The views of a scene show one set of named points, each view turned or mirrored, and shifted as a whole, with a little noise and some points left out.
In the rows, 128 means zero.

Scene 1
View 1
(272): [123 158  78  87 153 153 136 157 140 158 121 123  93 108  90  86  81 145
 130 143 122 100 113 125 127 140  95 109 134 131 118  88 154 161 152 146]
(103): [120  90 103 100 141 132 147 161 151 168 126 109 120  96 138 109 115 122
 137 132  85 109 109 141 109 182 116 117 161 119 125  84 158 123 149 158]
(16): [140 110 112  96 153 138 122 171 180 183 119 111 100 111 120 119 110 150
 151 143 106 134  98 122 122 156  95 111 148 126 114  91 148 120 124 164]
(226): [127 120  94  91 146 133 153 152 143 164 118 116 121  92 126 104 106 116
 130 137  85 103 117 146 110 177 118 112 158 125 123  89 147 124 156 157]
(27): [115 103  73  96 150 149 140 188 151 169 126 109 107 113 121 100  94 149
 147 155 133 101 109 125 122 142  95 125 157  99 127  76 180 167 138 156]
(242): [129  64  92 116 152 133 145 224 171 191 126 108 124 120 160 126 120 146
 159 171 121 130 103 125 121 163 109 137 176  70 138  77 194 135 117 178]
(76): [130 100  86 107 148 133 166 191 149 173 125 121 132 109 148 105 108 126
 138 163 100 110 119 143 118 172 122 126 171  89 136  82 177 133 140 169]
(129): [144 194  66  65 164 147 155 146 131 165 122 141 111 111 109  83  81 121
 113 168 120 100 134 137 125 146 102 112 146 121 129  93 144 141 148 144]
(271): [117  68  90  85 143 122 131 158 157 175 128  97 130  98 155 124 128 130
 141 129 103  96 111 130  94 175 101 130 169 119 128  77 165 116 133 156]
(158): [127  99  85  93 153 134 150 174 150 173 127 113 126 107 146 109 110 126
 136 160 110 104 117 136 109 168 110 128 167  97 132  79 168 130 139 160]
(239): [140 131 109  78 152 123 142 135 159 177 124 121 125  94 141 116 123 111
 124 139  78 115 121 143 101 182 114 109 159 135 124  96 127  84 140 155]
(182): [115  62  84 109 141 128 170 199 144 170 129 111 138 108 163 111 118 119
 142 161 102 100 115 145 106 180 127 137 179  74 142  76 193 143 143 171]
(114): [146 143  97  93 158 140 142 166 161 177 119 125 106 109 121 106 100 136
 134 156 101 127 116 132 124 157 106 107 151 121 123  92 143 121 135 161]
(82): [124  99  79  78 154 132 124 170 158 179 128 108 115 113 140 116 115 140
 140 151 127 106 110 122 106 152  88 127 157 111 129  80 165 129 123 153]
(128): [113  54 108 103 138 122 136 163 158 167 125  89 126  93 143 122 129 128
 145 114  88 103 102 132  97 186 112 122 163 128 120  81 164 120 141 159]
(63): [135 205  39 107 165 174 217 210 102 149 125 162 117 124  94  49  41 120
 118 214 131  88 144 160 159 137 134 117 155  53 147  83 192 215 173 154]
(40): [152 169  91  90 165 157 119 176 174 183 114 128  76 118  92 103  82 164
 143 160 129 145 106 114 140 127  81 103 131 129 116  98 140 144 122 155]
(69): [148 148 116  92 150 134 158 137 147 163 119 133 115  89 115  99 105 111
 121 131  66 118 117 147 116 180 125  97 151 143 112 103 123 105 160 156]
View 2
(158): [142 105 145 100  99 119 150 120 103 133 106 182 135 119 109 123 128 111
 148  92 166 150 149 153 133 171 142 122  82 114 168 137 108 120 119 101]
(69): [150 121 157 108 106 148 152 136 122 132  90 144 124 122 160 144  87 113
 154  79 174 177 145 144 144 176 124 128  94 147 157  69  84 147 135  97]
(182): [153  72 148 109  98  97 144 118 100 139 118 191 114 106  89 106 137 109
 145  96 151 154 150 141 133 192 135  97  59  98 159 162 114 118 121  96]
(242): [140  71 142 103  74  90 138 123  90 155 104 174 129  95  69 112 138 114
 143 108 151 137 161 157 123 159 157 100  92  74 160 169 125 128 113 116]
(226): [155 111 148 112 105 141 157 131 113 130  99 171 125 119 138 128 109 114
 153  90 159 172 143 143 138 172 128 129  79 136 160 107  94 130 130  96]
(114): [131 117 150  99  88 137 151 131 110 131 100 148 145 115 127 142 102 110
 150  94 169 143 153 161 132 155 148 131 111 122 163  97 100 133 124 111]
(272): [133 128 144 111  90 173 176 128 109 103 125 171 146 127 147 147 112 109
 155 108 130 131 152 172 123 138 151 164 102 143 168  99  92 107 124 112]
(82): [148 115 132 101  91 125 156 122  99 141  95 185 149 119 106 125 139 117
 144  94 171 148 152 151 125 139 153 147  99 111 170 146 114 126 112 113]
(27): [137  98 137 108  80 139 164 119  98 120 126 188 137 116 103 129 140 110
 150 114 128 127 154 166 121 143 157 144  90 113 166 146 106 107 117 119]
(129): [110 140 163  90 107 155 171 119 114  91 147 169 160 137 145 147 106 100
 157  93 151 110 147 174 132 171 140 148  97 143 176  85  86 101 125  99]
(76): [143  96 154 105  94 120 150 126 107 132 107 170 123 110 115 125 118 110
 149  94 152 152 147 150 134 177 137 113  84 117 157 122 104 124 124 103]
(63): [ 78 110 193  92  99 137 185 111 103  45 219 177 144 129 123 144  97  79
 161 116 102  55 150 207 139 216 135 103  74 121 175  89  83  57 125  91]
(239): [152 132 147  97 112 132 144 133 118 149  71 154 140 125 146 133 105 120
 146  72 205 183 144 135 141 167 131 132  96 135 164  95 100 150 126  98]
(16): [146 111 130 107  77 138 148 137 106 146  78 149 141 107 117 138 117 120
 147 100 164 154 159 155 124 130 159 143 121 113 161 118 109 144 123 122]
(271): [170 101 129 109 101 126 148 122 104 155  80 192 127 117 112 113 143 120
 146  93 172 182 147 132 130 155 137 138  77 119 162 150 114 134 116 101]
View 3
(16): [108  87 126 138 146 130 119 114 125 103 131 125 152 124 106  83 126 136
 128 143 110 138 113 138 120 138  91  99  98 117 130 107 119 101 137  84]
(82): [112  86 131 135 143 132 118 104 135 129 144 125 144 126 125 101 123 132
 120 149 109 145 115 143 141 118 123  83 115 117 102 123 106 102 128  92]
(158): [112  79 136 132 144 130 130 104 150 142 141 130 139 118 129 103 122 133
 112 131 121 135 117 156 137 114 142  96 129 117  90 114 121 104 136 100]
(27): [123  96 137 148 148 140 135 120 133 127 143 119 133 112 119 105  83 114
 116 118 120 142 124 136 136 109 132  81 128 112 107 106 119  86 129 110]
(103): [106  76 147 125 148 134 126  96 141 137 138 123 142 130 123  81 143 143
 109 127 122 136 112 165 114 125 130 111 119 123  98 107 154 110 140  92]
(239): [101  84 135 115 153 134  91  84 130 138 131 122 164 131 112  73 175 140
 111 148  82 151 106 163 105 134 112 122 109 134 121 139 160 110 147  77]
(242): [110  65 122 137 148 117 145 127 171 137 135 152 135 102 128 126 108 147
 122 127 143 102 121 167 164 135 130  97 130 105  99  97  82 118 136  98]
(76): [113  80 138 130 158 128 127 109 154 141 135 130 146 105 122 100 125 133
 104 117 113 130 120 169 121 129 133 123 127 125 110 110 146 106 138  98]
(272): [124 115 139 149 155 153 112 121 108 114 143 100 147 113 101  88  86  98
 107 116  90 168 121 124 103 112 119  93 113 130 133 119 160  66 134 104]
(271): [105  75 143 122 137 133 126  86 142 140 141 124 141 144 131  82 146 147
 115 148 126 139 113 164 130 115 135  86 117 116  76 115 127 118 130  92]
(40): [123 114 117 155 157 140 105 144 101  90 133 116 150 101  83  98  87 105
 128 130  89 154 120 111 116 138  76  97  96 121 162 113 121  72 136  83]
(129): [133 117 133 147 171 150  88 121 124 141 149 106 155  85 102 112  91  84
  98 109  63 168 121 131 108 111 135 122 131 140 142 145 169  58 140 104]
(69): [106  90 141 121 162 141  98  97 123 128 130 113 163 117 104  67 156 137
 100 122  85 151 110 160  85 140 111 144 111 143 135 122 193  97 153  82]
(63): [153 122 130 165 195 152 117 155 159 165 155 106 138  27 109 154  26  61
  82  50  78 145 135 144 120 108 174 145 168 143 146 132 182  38 145 132]
(128): [101  69 147 123 137 132 142  90 137 127 137 123 139 148 132  70 150 156
 113 140 137 133 116 167 113 120 125  95 110 113  83  94 140 120 138  94]
View 4
(27): [148  99 122  68 119 130 129 118 113 140 137  86 162 130 158 126 147 134
 154  99 119 122 103 141 135 115 101 116 117 164 140 139 136 139 111 149]
(82): [145  87 122  52 114 141 136 115 132 129 151 115 163 129 138 133 141 136
 165  96 126  89 105 149 158 130 105 124 131 137 150 134 129 143 127 153]
(272): [140 110 136 115  89 143 109 134 127 140 142  92 168 125 175 137 140 146
 134 122  97 115 112 135 146 131  92  75  99 153 139 126 130 139 129 134]
(226): [126 116 139  94 101 163 108 133 126 124 161 124 148 107 144 145 114 131
 161 120 134 118 106 147 145 151 119 104 124 116 158 147 125 140 121 130]
(158): [134 107 130  60 123 152 123 124 120 125 150 118 157 122 149 136 128 131
 164  94 145 112 106 155 147 129 116 125 125 133 149 144 125 150 106 140]
(114): [126 115 131  81  98 142 106 135 141 126 145 136 156 121 162 124 134 144
 145 119 125 104 116 145 175 137 123 102 106 126 154 129 132 154 120 136]
(103): [130 108 130  72 105 154 113 128 122 129 161 123 142 108 130 137 122 126
 172 118 139 115 112 148 144 151 130 121 133 118 158 152 134 134 124 143]
(16): [135  99 117  61  92 126 112 124 147 131 141 127 150 118 140 115 153 141
 155 117 117  91 114 134 184 140 129 114 115 128 162 131 146 139 137 153]
(129): [133 125 150 127 110 158 114 137 128 123 143 109 175 131 203 147 123 155
 122 105 111 122 110 152 148 128  83  69  89 143 134 118 114 164 100 118]
(69): [115 132 144 112  82 171  89 144 140 119 162 145 140  99 151 140 108 139
 153 134 129 111 122 146 166 165 133  87 116  97 164 140 134 147 128 120]
(128): [135  99 120  54  98 148 118 123 120 133 165 119 136 102 106 134 128 119
 190 114 142 106 109 144 142 154 130 135 150 117 169 162 144 118 136 154]
(182): [133 111 130  40 144 149 128 121  94 126 149 117 145 118 139 134 122 116
 180  91 173 135 104 156 127 128 131 154 138 137 145 162 128 146  85 142]
(40): [134  98 122  92  78 120 102 129 158 135 129 117 164 128 174 109 161 155
 126 126  87  86 119 125 193 130 111  80  89 146 150 112 142 144 146 150]
(239): [118 112 138  85  91 173 108 134 154 113 170 154 150 106 138 143 108 143
 161 117 134  88 114 155 176 162 124 107 131  93 171 139 125 152 133 134]
(63): [127 152 156 128 151 148 107 146  83 128 110  82 174 148 247 138 125 148
 109  96 139 184 111 147 112  90  88  71  63 187 102 126 110 180  39  97]
View 5
(158): [160 152 137 144 101 106 109 120 147 115  99 154 118 119 133 133 138 136
 135 130 137 133 129 112 129 115 167 153 105 127 120 115 107 150 139 135]
(272): [136 130 133 160  86 116 124 163 120 122 105 120 127 145 150 128 112 101
 119 130 142 109 108 134 112 128 148 180  91 102 151 107 138 141 172 127]
(226): [156 139 120 150  98 107 130 119 135 119 107 141 120 133 135 129 111 137
 139 110 120 115 138 131 136 102 177 167  81 133 122 114 130 137 151 124]
(103): [156 144 125 141  95 104 129 117 146 116 108 148 117 115 127 131 116 140
 136 123 130 112 140 125 135  99 183 164  88 146 109 114 116 137 130 133]
(129): [154 143 121 171 101 124 108 140 109 124 100 118 137 160 149 125 121 112
 129 119 124 132 107 122 126 141 133 165 105  93 170 110 143 148 204 114]
(114): [159 126 120 169  96 107 108 126 130 122 133 139 120 131 124 120 108 123
 122 141 142 133 143 128 127 123 155 165  97 126 128 106 125 147 158 119]
(40): [143 104 134 179  89 104 105 170 120 127 143 122 121 141 127 115 104  92
  96 175 179 130 128 138 108 147 130 183 100 101 142  93 128 151 158 124]
(76): [166 146 124 138  91 110 108 117 141 125  99 147 123 112 128 130 129 140
 138 128 137 125 141 113 143 115 164 160 100 140 126 118 112 141 148 131]
(69): [162 123  93 173  99 109 128 107 119 126 133 130 118 140 130 123  87 142
 138 104 112 114 155 146 144 108 173 172  70 139 124 114 150 133 166 115]
(239): [158 134 112 183 123 100 131  90 139 105 150 144 102 153 125 129  91 146
 139 105 105 140 150 142 123  95 197 156  71 140  95 107 133 150 137 112]
(27): [144 146 153 133  85 107 112 154 144 119  87 146 123 121 137 135 143 113
 123 148 158 119 111 114 117 122 153 167 111 112 132 109 101 148 138 141]
(242): [172 148 147 125  89  99  91 122 163 121 100 173 120  85 113 131 157 141
 127 169 172 142 142  92 134 118 160 149 125 140 104 113  69 149 109 150]
(16): [151 116 133 166  95  94 115 136 141 117 143 145 111 120 122 120 108 119
 115 158 160 130 144 134 117 114 162 169  91 134 108 100 114 147 122 130]
(128): [152 147 138 137 106  92 138 106 160 108 115 161 104 117 127 139 116 144
 137 116 126 114 137 126 130  81 209 157  79 153  82 109 105 138 102 136]
(271): [150 151 145 140 110  99 132 114 162 101 111 156 108 121 131 137 125 138
 137 122 131 124 127 122 122  90 197 154  91 138  93 113 101 149 105 134]
(63): [173 169 116 132  69 145  72 154  96 147  34 117 164 134 159 126 158 121
 139 122 135 128 102  92 159 169  90 164 140  83 218 133 132 135 252 126]
(182): [171 165 141 115  91 107 105 106 159 122  72 168 123  93 127 138 159 153
 144 125 139 124 139  94 148 105 175 146 114 144 117 124  85 140 128 145]

Which points are out of place in each view (at most two, in the order of its rows)? Write - if all are in place.
view 1 => (76), (129)
view 2 => -
view 3 => (158)
view 4 => (40)
view 5 => (239), (128)

Scene 2
View 1
(148): [148  29 152 159  77 153 130 230 109 126  81 135  94 132 152 115 160 110
 147 124 117 109  76  47  58 123 103 117 150 170 101 158 158 126 136 129]
(220): [156 132 149 106 147 108 133 176  74 139 103  82 139 117 125  87 107  82
 131 101 115  94 119 124 151  83 140 161 127 182 120 146 141 140 133 127]
(98): [142  85 157 142 159  99 101 136  69 108 115 146 104 103 113 129 135 125
 114 105 110 155 159 113  90 132 106  77 109  97 143 154 114 153 137  94]
(64): [132  75 158 133 120 126 122 190  83 122  97 130 110 137 144  99 149 101
 125 115 120 125 119  94  70 106 124 119 123 137 104 144 120 126 156 121]
(75): [143  72 132 117 130 138 136 170 130 121  90 143 124 138 148 117 158 107
 122 107 110 104 126 104  20 117 116 108 110 123  85 133  79 112 170 129]
(214): [142  89 118  96 118 142 151 199 124 143  88 108 140 141 147  78 149  82
 127 108 113  79 109 102  46  87 137 159 119 171  74 127  93 100 173 149]
(236): [149 151 113  82 186 100 134 140  88 141 113  91 154 102  94  73 115  86
 104  95  89 102 159 149 108  85 151 162  98 150 122 132  69 126 167 124]
(31): [170 119 150 104 122 125 152 204 104 138  88  73 145 140 158 104 113  72
 147 108 128  62  84 113 157  79 123 166 135 204  95 151 174 139 120 138]
(15): [160 117 162 141 159  93 104 145  53 116 114 113 114  91 108 126 107 113
 125 103 107 134 139 119 165 118 109 109 117 137 161 164 157 171 108  99]
(149): [136  78 154 116 120 133 128 191  96 125  96 119 120 148 150  91 148  93
 125 114 118 112 116  98  61  99 128 127 120 145  90 136 112 118 162 126]
(32): [150  96 141 117 131 124 133 187  89 135  98 103 127 127 131  86 133  87
 126 111 110 102 114 108 100  94 134 145 129 169 107 141 124 127 148 128]
(2): [165  65 165 158 114 123 121 187  93 116  91 132 102 111 143 138 133 115
 140 114 118 118 100  79 111 132  96  98 135 153 125 162 174 153 113 114]
(151): [161  91 159 138 137 116 124 166  94 111  94 127 112 113 141 143 127 109
 131 104 119 111 118 106 113 121  95  96 122 133 127 158 152 152 118 113]
(22): [180 125 117 101 164 117 156 138 152 121  88 117 153 108 144 149 123 102
 121  91 108  66 128 135  88 120  97 116  98 136 109 139  95 137 135 132]
(18): [137 102 158 118 140 113 119 163  74 120 107 117 122 133 136 101 132  97
 116 108 117 124 139 115  96 102 125 118 114 127 114 146 117 134 153 110]
View 2
(15): [105 104 119 127 123 117 160 141 138  86 123 113 134  85 120  85 118 167
  85 101 137 114  84 127 110 112  61 122 159 114 121  90 170 168 130 107]
(2): [108 112 193 117  89 106 154 129 156  82 125 156 153 132 145 126 111 181
  74 104 146 108  72 135 105 123 110 127 114 128 119 123 125 172 134 137]
(149): [164 140 161 125  87  87 149 150 138 142 116 114 141 157 151 123 125 138
  44 158 135 121  94 166 105 159 156 127  97 117 122 132 131 146 152 143]
(236): [163 124  57 123 126 100 144 164 118 160 148  47 110 105 128 101 127  93
  84 177 128 157 114 182 125 154 103 116 150  99 116 121 158 114 145 112]
(31): [108  96 192 120 114 105 132 131 122 173 133  90 163 119 144 104 132 166
  68 142 133 186  69 152  90 118 145  57 147  76  64 141 104 156 138 128]
(148): [136 106 228 117  72  83 158 142 163 111 108 168 150 151 170 147 114 199
  72 105 138 117  80 143 103 163 156 122  79 127 111 138 102 166 135 161]
(151): [111 123 160 117 100 118 145 132 142  94 143 132 149 131 133 115 112 153
  64 121 149 110  74 146 113 116  92 128 131 127 118 122 144 171 143 126]
(75): [164 158 144 114  76  96 143 146 143 121 152 124 138 183 143 150 117 101
  42 172 143 106  94 183 122 156 144 154  92 142 134 159 123 136 157 144]
(18): [148 139 133 127 104 101 155 150 129 125 123 100 134 134 132 101 121 141
  50 150 136 108  94 162 103 144 119 130 121 116 127 115 158 152 150 123]
(214): [176 130 151 117  87  80 138 155 130 168 138  92 131 163 154 143 128 113
  60 177 132 155 101 190 117 177 171 111 103 107 103 157 104 120 150 152]
(220): [135 110 136 127 118 100 150 151 127 151 115  84 134 105 139  93 131 158
  76 140 129 150  92 151 103 142 120  89 147  89  99 110 142 149 137 118]
(98): [139 140 108 123 100 110 164 147 150  69 130 131 125 125 124 108 108 141
  58 122 142  72  97 151 122 130  74 170 124 141 155 102 180 163 144 118]
(22): [121 132 119 108 103 124 124 122 127 122 192  99 146 148 124 140 116  82
  67 170 151 145  76 179 131 115  96 125 149 129 101 165 128 133 150 124]
View 3
(98): [152 139 137 114 170 128 129 128 129  74 117 137 130 117 113 115  68 123
 175 127 136 156 145 133  82 125 179 135 115  82 180 146  95 180 115 165]
(75): [156 179 128 127 151  86 167 184 133 152 140 156 167 123 121 121 102 120
 162 137 149 143 165 150 113 113 158  86  97 148 154 164 149 151  87 161]
(214): [140 189 102 108 134 101 160 215 132 175 146 175 174 157 152 146 123  99
 152 132 155 149 168 131 149 128 120  88 122 171 118 158 148 126  83 162]
(64): [148 157 130 104 136 109 143 168 144 129 132 165 138 128 151 127 100 107
 183 129 148 153 166 134 125 133 152  92 124 106 142 143 120 145  85 145]
(18): [150 164 122 105 153 132 120 169 139 117 131 145 150 152 131 139  95 102
 175 130 149 153 153 115 111 134 156 119 132 108 150 147 100 157  86 158]
(2): [149 118 143 113 120  99 164 115 154 114 152 157 126 123 177 132 111 117
 184 127 125 154 155 142 105 161 159 131 128  94 122 114 102 166 115 110]
(151): [157 137 134 120 139 115 149 120 144 112 153 137 141 133 147 135 107 118
 171 128 132 148 148 127  92 151 172 148 127 107 129 126  92 181 106 121]
(148): [138 125 143 104  96  75 184 139 162 138 151 190 119 109 209 132 130 115
 195 127 124 162 169 162 144 164 136  85 120  96 112 115 128 133 106 108]
(32): [134 164 112  98 135 127 139 177 137 138 143 163 153 159 164 152 113  96
 159 128 144 155 158 114 139 140 123 123 141 132 117 141 107 145 100 146]
(31): [145 160 106  97 112 126 142 162 155 163 182 151 161 190 194 176 144  84
 163 129 138 150 148  89 147 178 127 148 165 147  65 112  86 147  80 100]
(220): [136 157  97  88 141 157 114 165 139 123 146 149 158 190 166 177 115  84
 154 121 142 158 143  90 140 157 121 157 160 132  99 132  77 154 101 139]
(236): [133 193  79 100 191 163 103 213 104 120 120 139 186 185 108 162  85  93
 114 125 158 156 140  90 130 103 115 158 138 171 145 180 118 159 112 201]
(149): [147 174 123 103 132 106 143 188 144 144 139 165 151 140 150 137 108 105
 180 136 151 149 166 127 131 133 145  84 122 127 134 147 126 141  79 151]
(22): [162 179 109 134 163 104 162 159 123 146 177 123 181 160 117 135 109 122
 130 134 147 138 140 112  84 138 163 167 120 184 126 155 120 187 110 145]
(15): [146 119 122 101 155 155 115 108 137  72 136 129 124 152 146 147  89 105
 166 114 127 159 132 105  96 153 161 181 145  89 132 124  59 189 123 136]
View 4
(148): [ 76 135 137 196 125 107 164 142 104 179  41 120 109 134 191 129 165 162
 109  71 167 125  18 129  89 177 138 155 132  83 105 103 106 116  84 154]
(31): [109 104 146 169 122 103  89 111 107 141  99 109 140 113 175 102 166 155
 141  87 138  62 104  68 153 137 110 109 115  86 122  84 111  82 104 134]
(75): [ 65 115 158 152 164  94 155 146 115 159 116 106 103 135  90 147 118 174
  92  94 199 129  23 195  87 160 139 138 143 130  99  42 159  89  94 128]
(18): [121 118 158 137 154 114 143 160 119 149 128 105 129 108 127 128 111 161
 102  86 175 130  83 157 109 172 113 110 114 131 109  64 135  95  97 123]
(149): [ 79 128 153 157 153 104 136 155  92 160 109 107 114 121 120 128 123 167
  95  76 188 123  48 149 104 161 132 143 134 124  95  62 128  88  85 133]
(214): [ 35 134 157 167 147  88  98 121  72 159 124 124 107 134  91 130 121 165
 104  88 188 109  43 138 123 145 128 140 149 123  80  49 151  78  90 131]
(32): [ 85 129 158 161 134 106 113 134  97 159 119 121 124 118 133 119 126 160
 113  90 168 116  74 125 125 165 113 117 124 116  98  74 135  97  97 128]
(2): [121 109 146 173 133 112 173 142 152 157  67 106 122 122 186 140 157 162
 119  88 153 112  49 145  92 179 124 121 109  90 126  95 121 115 106 142]
(98): [152 106 161 137 155 131 192 166 169 153 121 108 130 105 133 149 107 160
  97 103 168 160  74 199  78 202 112  90  97 133 126  78 146 122 111 123]
(22): [ 87  74 148 151 157  82 129  99 160 130 124  99 113 141  88 150 138 170
 132 123 164  72  48 171 114 127 141  98 135 110 125  37 177  74 129 122]
(64): [ 93 126 155 156 149 113 156 163 107 161 102 109 119 118 138 132 124 166
  93  78 184 134  47 158  99 176 125 133 125 121 103  75 126  98  85 136]
(151): [131  93 155 154 147 112 165 144 162 143  94 104 127 117 159 136 145 163
 119  95 154 108  70 161  97 169 124 104 110 104 131  81 134 100 116 131]
(15): [174 103 164 143 132 132 158 145 171 143 119 112 142  99 166 130 132 147
 125 105 135 124 120 146 111 191  95  67  84 114 140  99 134 121 127 123]
View 5
(236): [134 158 159 138 167  91 116 155 140 122  80 183 159 106 130 131 155  90
  93 166  69  79 128 138 150 128 110 116 173 120  48 172 183 166 154 160]
(151): [164  95 143 167 119 175 149 101 116  90 113 165 102 120 133 143 100 132
 104 158 138 114  86  88 129 150 119  97 111 119  83 113 181 154 154 169]
(32): [153 103 164 149 125 154 119 120 155 110 111 141 143 117 138 131 119 106
 133 173  98 113 101 112 121 158  89 108 144 103  62 142 155 180 162 176]
(149): [152  88 168 138 142 176 130 123 175  83 106 144 148 115 144 130  86 118
 150 152 103 106  98 110  99 134  90  94 150 115  63 141 148 178 149 188]
(2): [171  77 143 166 104 192 151  84 123  94 129 149  93 119 137 133  86 136
 131 173 137 133  78  87 109 159 115  90  99  99  89  93 166 158 158 174]
(220): [152 126 166 167 118 141 108 127 131 127 109 141 149 116 130 141 160 107
 107 194  95 104 103 102 156 174  82 121 131  92  53 150 170 180 170 156]
(98): [169 131 118 138 161 171 163 113 114  76  98 198 111 113 127 124  77 128
 109 136 131  97 127 107 129 107 140  70  98  97  91 107 193 125 144 173]
(75): [144  79 164 122 158 153 152 127 175  73  93 170 126 115 150 133  60 122
 132 126 104 108  87 123  74 116 122  90 175 153  67 137 152 177 138 198]
(64): [158  95 157 141 139 184 136 115 164  81 110 151 136 115 138 125  79 120
 145 150 116 111 104 112 104 134 100  86 126 100  70 124 155 164 151 187]
(18): [156 114 156 145 148 166 133 130 147  81  93 162 141 116 135 135 107 118
 119 152 110  94 112 101 133 130 102  91 128 101  70 138 170 159 150 175]
(15): [171 142 123 169 122 153 138 103  88 119 120 172 112 114 116 129 138 111
 103 192 124 108 117  99 164 159 117 100  82  65  84 113 200 134 166 151]
(22): [138  94 163 157 139 122 148 122 129  97  86 186 108 115 149 159 118 119
  72 144 110 102  68 108 123 140 131 128 181 184  71 143 181 176 146 171]
(148): [171  50 152 152  93 200 139  76 162 101 148 117 114 118 145 122  61 132
 176 175 124 145  79 106  69 176 100  93 115  87  87  99 133 183 164 193]
View 6
(2): [157 148 178 121 101  89  79 131 152 109 116 132 162 107 129 135 156 153
 149  91  93  85 143 165 146 157 131 136 123 190  94 134 131 138 118 135]
(151): [158 136 155 115 104 121  73 126 133  97 123 130 155 120 133 130 142 151
 150 110 105  94 130 165 134 139 117 135 114 175 124 132 125 152 136 125]
(32): [163 106 138 133 101 145 120 117 150 110 132 130 148 129 115  99 120 167
 154  90 103 116 142 173 124 134 176  88 139 155 133 110 150 138 116 115]
(220): [199 117 141 124 112 158 119 127 132  90 151 142 139 123 128  95 115 147
 158  78 117 128 158 172 107  91 153  80 130 135 127 113 164 141 128 114]
(31): [207 121 164  99  98 141 109 149 144  60 152 127 150 125 121 102 114 171
 160  62  78 132 186 178  86  90 193  79 125 162 108 102 152 143 123 142]
(75): [110  83 115 137  84 143  89 108 158 118 110 108 165 152 100 109 134 198
 130 140  91  99 111 172 144 185 184 125 138 179 169 100 104 159 116 112]
(15): [184 156 149 124 127 133  86 116 113 106 134 155 149  99 146 119 145 111
 160  97 142  94 121 162 141 105  77 124 115 151 115 147 155 147 148 108]
(98): [128 128 125 146 111 132  74  95 131 128 109 144 154 112 133 126 149 131
 145 143 145  78  92 162 167 160  84 142 125 168 143 144 131 156 147  94]
(22): [154 109 100  87 100 163  81 132 108  93 159 114 160 160 105 113 129 188
 139 127  99 110 129 154 100 128 151 146 105 151 173  93  97 183 143 120]
(236): [168  88  76 132 118 200 133 103 110 121 166 137 136 153 110  77 107 150
 152 115 149 126 116 162 111  99 144  91 137 111 187 102 155 163 142  82]
(148): [146 129 194 137  88  76 104 130 180 125 106 122 168 109 114 128 149 181
 151  74  70  91 156 178 148 191 190 114 147 202  83 124 134 116  90 136]
(18): [145 105 129 147 101 156  92 104 144 101 115 137 150 125 135 110 125 151
 146 124 125 108 125 171 142 136 137 104 137 160 146 120 146 151 131 103]
(214): [137  64 121 141  85 158 135 108 175 117 126 111 154 155  90  85 107 209
 143 106  87 124 144 180 122 162 235  71 159 162 160  84 140 139  96 103]
(64): [134 102 145 151  94 129  96 103 164 116 100 127 156 122 127 116 129 166
 143 118 103 100 127 179 149 166 166  99 146 179 134 119 139 139 117 113]

Which points are out of place in each view (at most two, in the order of its rows)? Write - if all are in place.
view 1 => (148)
view 2 => (220)
view 3 => (236)
view 4 => (31), (22)
view 5 => (15)
view 6 => (214)
